A landscape with many peaks, sampled at points; each row gives a point and its height.
A climber steps from a point to whichever of its 2 nearest points has the largest rise for the distance, and stops where none of them is higher. Distance is the straight distance between rows; heights are no part of it.
J37 height 267: [134 116 101 151 103 147 124 148 112  78 103 117 121  83  78  76 142 179
 134 102 122 123 142 137  78 135 175 216]
J432 height 595: [119  86 126 144 144  90 121 147 145 183 147 173 134 172 142 106 100 104
  93 126  79 108 110 115 173 135 171 101]
J739 height 287: [157 158 125 141 103 155 123 103 124 145 126  83 139 124 103  95 140 128
 171 117 168 191 142 153  94 134 123  78]
J485 height 260: [221 172 126 122 125 128 124 101  86 145 179 122 144 126 117 156 155 125
 152 138 168 173 155 154 114 142 112  99]
J655 height 34: [163 175  96 114 151 144 143 119 108  92 106  78 119  92 108 115 187 148
 179 127 179 154 172 137  48 138 126 139]
J445 height 139: [136 168 164 146 125 144 157 130 114  93 107 101 134 121  88  41 190 135
 142 105 155 138 129 138  39 156 119 151]
J957 height 319: [131 129 130 152 122 133 130 136 128  94 118 111  96 131  78  35 165 163
 134  71 126 163 107 143  88 128 163 190]
J180 height 651: [ 90 157 172 104 109  99 100 131 140  56  90 161  81 136 155 112 127 144
 125 106  96 121 128 121 130 139 104 142]
J6 height 560: [ 63 141  99 109 119  75 126 124 152  88 140 173 121 165 163 135  84 104
 142 166  74 103 107 100 170 122 160 115]
J790 height 614: [161  91 106 178 132  92 137 183 175 194 114 176 155 130 143 124 108  66
 106  98  94 107 139 105 154 137 155 122]
J405 height 284: [ 78  97 146  88 151 119 123 171 155 110  83 101 153 144 177 171 110 110
 142 151 108  66  87 132 155 103  57 181]
J593 height 519: [116  91 130 104 134 119 148 131 125 172 126 103 157  85 155 203 116  98
 104 168 146  66 175  91 132 122  98 144]
J877 height 503: [212 165 142  93 177 131 136  84  95 131 164 137 137 104 154 220 157 140
 111 144 159 109 168 132 123 102  88 136]
J468 height 362: [119 135 139 130 105 167 118 127 149 107  95  97 114 115  97  94 140 140
 133 115 153 154 151 140 120 123 108 118]
J572 height 578: [161 108 118 163 114 112 141 180 147 215 132 172 148 112 138 128  89  77
  97 103 117 112 141 103 148 145 162 138]
J461 height 333: [159 142 137 103 124 132 129 109 126 157 151  97 146 102 121 180 148 105
 127 154 158 141 183 127 128 132  93 101]
J448 height 239: [ 80 102 149 116 140 137 120 139 158 129 108 113 141 156 128 160 124 100
 112 172 104  87 122 117 155 116  97 116]
J243 height 416: [160 145 151 150 108 129 129  92 116 200 160 111 153 136 109 106 128  89
 144 106 141 198 122 173 127 143 139  72]
J201 height 266: [ 91 120 147 128 122 145 109 125 155 116 115 126 116 160 119 121 102 128
 118 146 104 125 132 130 167 122 114 105]
J2 height 518: [ 82 113 102 113 138  71 125 129 147 124 156 175 126 186 154 120  97 111
 122 161  78 105 103 107 185 131 181  98]
J469 height 479: [113 100 134 151 110 151 131 100 111 160 141 107  89 144  97  90 110 143
 120  79 137 201  85 148 154 108 157 112]
J883 height 698: [ 86 164 158 111  94  95 101 135 142  61  96 168  78 123 167 120  99 141
 127 120  93 114 124  98 137 135 120 148]
J492 height 384: [111 133 139 136 104 123 119 115 137  85 115 139  66 140 125  63 104 174
 132  76 125 171  99 139 144 131 156 145]
J887 height 191: [246 178 109 136 176 145 122  89  51 107 173 142 151 138 118 161 167 150
 141 130 169 146 143 168 115 124 108 119]
J591 height 469: [ 78 125  88  99 156  78 143 129 165 103 166 173 128 187 147 133 134 104
 133 160  82  93  89 119 177 132 151  87]
J924 height 508: [120  92 152 152 117 122 135 118 105 207 157 145  96 144 119 109  92 118
  89  94 112 169  83 130 168 121 172 115]
J926 height 346: [168 147  90 134 112 143 116 105 101 135 151  86 130  98  97 127 165 146
 160 118 169 183 164 131 122 117 128 126]
J265 height 442: [ 95  71 130 107 132 129 147 153 125 161 110 106 166 103 164 199  91 101
 101 178 144  41 151  90 131 117 102 159]
J50 height 196: [106 119 111 143  86 181 124 149 129 115 129 133 121  89 118 137  81 170
 112 156 145 107 135 102 136 125 139 147]
J151 height 377: [178 147  74 127 123 134 114  88  89 123 153 105 134  80 110 158 160 157
 151 133 157 159 178 124 123 107 133 137]
J350 height 343: [130 142 150 145 111 122 127 132 130  77 116 129  88 135  93  42 157 176
 123  77 128 144 113 131  98 133 147 182]
J293 height 412: [180 156  98 106 139 136 123  82  97 119 150 106 130  81 129 188 161 157
 138 146 166 139 181 120 116  97 105 129]
J748 height 534: [106  95 113 130 166  91 127 139 155 160 163 175 145 184 135 111 134 105
 106 131  76 106  95 134 173 146 157  73]
J317 height 168: [116 121  97 146  90 179 131 138 108 149 152 138 153  68 114 153  97 164
 110 154 148 112 148 103 137 126 149 148]
J923 height 535: [110  94 143 138 128 124 117 116 125 181 153 142 115 169 120 103  93 118
 103 110 101 156 109 139 180 130 156  98]
J692 height 172: [ 80  77 135 110 149 106 137 159 155 122 108 120 150 166 164 178 127 103
 117 180 104  52  93  98 152  97 105 143]
J393 height 298: [103 127 153 127 114 162 111 125 155 115 103 111 121 141 112 113 117 131
 120 136 122 139 143 137 148 123 102 103]
J417 height 553: [117 100 113 140 175 109 142 136 168 167 161 173 167 164 127 108 157  93
 112 128  84 101  79 154 149 164 143  50]
J845 height 460: [109 112 137 144 120 154 133  93 120 149 136 112 108 162 106  78 108 133
 131  80 137 208  90 178 141 129 145  79]
J576 height 187: [117 122  77 152  95 177 124 123 103 120 139 124 155  50 110 157 110 179
 131 146 148 121 156 118 118 123 154 156]
J227 height 437: [126 121 148 149 116 143 132  87 113 189 149 110 140 151 105  91 116 103
 132  90 133 205 101 182 133 137 146  65]
J264 height 222: [ 78  69 135  98 155 113 142 167 156 134 102  87 170 149 174 175 128 101
 136 169 118  53  92 117 160  98  74 167]
J499 height 372: [151 143 116 100 125 138 131  99 116 138 141  94 134  77 123 185 150 132
 129 152 169 134 190 116 124 113  94 121]
J818 height 209: [122 118  75 148  95 178 120 124 111 103 120 117 136  54 102 130 122 181
 144 131 143 128 154 123 105 120 161 171]
J855 height 435: [ 93 111 133 126 128 139 122  96 130 129 139 135  97 178 119  84  92 136
 131  98 113 184  97 175 167 141 143  88]
J646 height 227: [247 179 115 134 152 133 123 101  68 132 189 139 139 135 118 154 161 134
 147 126 172 164 141 172 122 137 118 121]
J779 height 336: [ 81  90 144  93 129 124 126 167 140 104  81 111 136 135 176 180  81 116
 131 167 115  55 106 104 146 104  75 190]
J907 height 408: [100 130 138 128 116 136 113 109 146  93 115 141  83 163 126  73 100 156
 134  91 116 179 111 157 155 139 134 112]
J871 height 514: [106 153 185 120 121 143 120 128 141  77  72 138 109 143 126  87 146 139
 124 106 126 136 122 158  92 151  94 121]
J605 height 246: [ 90 132 153 117  99 139 106 151 147  79  88 140  90 124 153 145  78 138
 115 155 111  91 124  98 140 121 105 155]
J975 height 414: [ 78 119 120 109 164 110 133 129 169 109 143 150 144 185 136 140 135 108
 125 164  84  90  87 134 162 129 121  79]
J635 height 594: [199 146 149  86 181 111 151 100 115 156 160 134 142 100 173 233 152 116
 111 142 147  93 181 123 121 123  85 141]
J896 height 451: [196 163 117 105 160 126 126  78  89 124 165 130 136  90 140 203 160 153
 119 149 160 123 176 123 124  96 103 133]
J983 height 293: [ 85  94 144 120 163 121 137 144 168 141 120 112 170 154 139 165 156  93
 117 170 103  77  88 129 141 124  97  95]
J573 height 643: [ 61 169 132 101 106  73 105 129 145  63 104 179  94 125 174 134 100 112
 146 124  69 114 121 104 146 128 117 134]
J904 height 366: [119 144 155 136 108 114 125 123 136  73 117 140  75 141 114  42 135 177
 126  70 122 162 105 133 121 139 153 163]
J248 height 219: [140 156 136 151 120 159 139 118 133 117 102  92 122 129  96  40 153 138
 163  85 161 180 122 157  72 141 142 115]
J19 height 152: [231 176  90 131 169 152 120  88  50  97 153 117 147 136 121 158 168 168
 166 135 169 153 146 151  87 121 110 108]
J654 height 290: [195 165 130 105 126 136 128 100 102 143 160 107 144 114 119 174 155 124
 147 151 168 162 171 140 106 136  94  90]
J193 height 289: [138 117 113 149 111 132 124 146 114  91 111 111 111 106  69  53 154 172
 135  89 116 138 125 135  79 133 180 221]
J303 height 385: [ 82  75 134  99 124 142 136 159 130 129  97 108 146 117 164 190  71 111
 113 180 137  44 132  95 136 114  92 172]
J918 height 240: [ 86 110 139 123 131 124 112 136 158 118 121 135 126 171 132 139 102 116
 112 167  90  93 122 115 169 117 124 111]
J321 height 355: [ 85 105 130 110 173 115 158 137 176 118 138 135 162 173 150 156 159 105
 122 166 102  68  57 130 144 127 110  78]
J115 height 183: [138 163 152 154 128 146 153 124 123 104 109 105 122 135  87  19 170 141
 150  84 147 158 116 152  53 154 141 140]
J187 height 317: [165 156 119 134 105 147 122 106 115 152 151  88 140 112 100 124 153 128
 157 119 172 188 154 144 119 128 119  94]
J943 height 235: [121 118  90 147  98 169 122 144 116  76 101 122 127  56  95 112 124 186
 137 119 134 116 150 132  88 130 168 193]
J245 height 430: [115 149 164 130 115 158 124 128 146  94  75 110 115 127 109  83 144 135
 133 111 150 147 139 153  95 139  99 117]
J967 height 702: [126 105 134 162 111 124 135 183 114 206 161 178 133 130 140 129  62 128
  81 112 133 138  87 102 141 145 188 136]
J132 height 87: [134 161 137 138 134 141 149 137 117  86 106  91 129  99  83  65 204 140
 143 104 163 134 156 134  48 145 121 175]
J391 height 588: [145 110 130  94 145 105 150 113 122 175 144 110 149  80 158 219 128  99
 107 160 145  75 187  93 130 125  95 144]
J203 height 632: [135  96 111 166 174  93 138 158 182 188 144 176 168 148 138 109 156  74
 109  99  82 112 100 143 148 154 139  73]
J256 height 599: [ 54 161 105 100 114  73 120 128 154  66 121 175 108 142 167 140  92  97
 153 148  68 104 111  96 159 116 129 126]
J769 height 649: [148 113 125 164 106 126 144 186 123 222 146 178 138 108 134 129  73 104
  88  99 134 133 106 103 144 146 178 147]
J290 height 378: [156 122 137 161 102 126 137 109  86 208 161 116 110 105  96 126 143  99
 118  82 145 198 101 141 155 113 165 135]
J916 height 213: [ 95  96 136 130 124 113 122 155 147 136 126 150 143 166 143 149  97 112
 101 182  94  71 124  84 155 121 147 115]
J880 height 120: [211 170  69 126 170 145 116  95  66  91 141  98 138 129 122 142 177 170
 183 127 165 167 155 141  70 128 123 115]
J592 height 250: [152 163 129 146 112 159 134 111 130 124  96  83 129 117 101  63 148 130
 176 114 168 180 137 154  64 142 132  95]
J276 height 691: [179 126 142  90 164  99 152 117 125 171 153 122 145  95 165 224 148  96
 113 152 141  97 189 115 123 135  85 136]
J351 height 493: [115  92 140 156 102 140 131 108 104 182 154 121  86 135 105 107 100 141
 105  95 124 184  79 134 165 109 170 118]
J426 height 186: [ 94  77 137 123 130 110 131 164 147 140 111 136 154 161 154 170 113 101
  97 187 104  49 118  86 145 113 130 132]
J440 height 589: [ 96 159 182 108 123 113 112 124 138  59  87 161  94 148 141  94 143 148
 123  98 106 135 121 147 110 155 101 125]
J808 height 79: [190 176  78 115 177 143 130 106  85  82 121  88 124 110 120 130 189 163
 190 128 167 156 167 136  44 138 134 131]
J791 height 273: [ 74 137 154  96 110 101 104 155 147  73  84 148  98 138 178 161  84 120
 133 151  94  81 107  98 136 110  92 165]
J931 height 715: [146  84 103 174 164  82 133 175 186 178 124 183 159 149 144 112 139  73
 105  95  82 108 112 122 161 134 147  95]
J806 height 43: [146 162 109 135 137 148 140 133 120  94 104  80 123  93  90  84 194 141
 164 113 172 153 166 137  54 141 130 155]
J442 height 646: [125  93 136 155 117 107 125 162 128 201 146 173 132 153 146 114  66 119
  84 121 102 120 105 103 160 139 182 120]
J792 height 225: [100 124 139 128  91 164 115 145 141  96  99 126  97 109 129 136  83 150
 113 154 133  97 136 104 141 122 108 150]
J297 height 394: [163 141 143 149 105 125 127 110 107 206 170 115 133 119 107 121 145  97
 128  95 151 198 126 152 149 129 142 108]
J725 height 299: [ 77 119 152  89 118 105 112 167 141  86  78 134 116 132 191 174  74 119
 136 157 102  64  99  99 135 105  79 185]

Where does a climber stop that starts at each point below?
J916 -> J883
J187 -> J276
J806 -> J276
J245 -> J883
J880 -> J276
J654 -> J276
J591 -> J883
J317 -> J779

Call two points neighbours if one is among the 2 nearest of the other. Go from one point of each pair to the other, from neighbour to neighbour, staying as high as possible. Name the lowest point that can't be avoided.
J923 and J276 -> J317
J931 and J967 -> J572
J276 and J883 -> J692

For each start below, name every point that the climber comes to, in order.
J808 -> J880 > J19 > J887 > J646 > J485 > J654 > J461 > J499 > J293 > J896 > J877 > J635 > J276
J592 -> J739 > J187 > J926 > J151 > J293 > J896 > J877 > J635 > J276
J303 -> J265 > J593 > J391 > J276
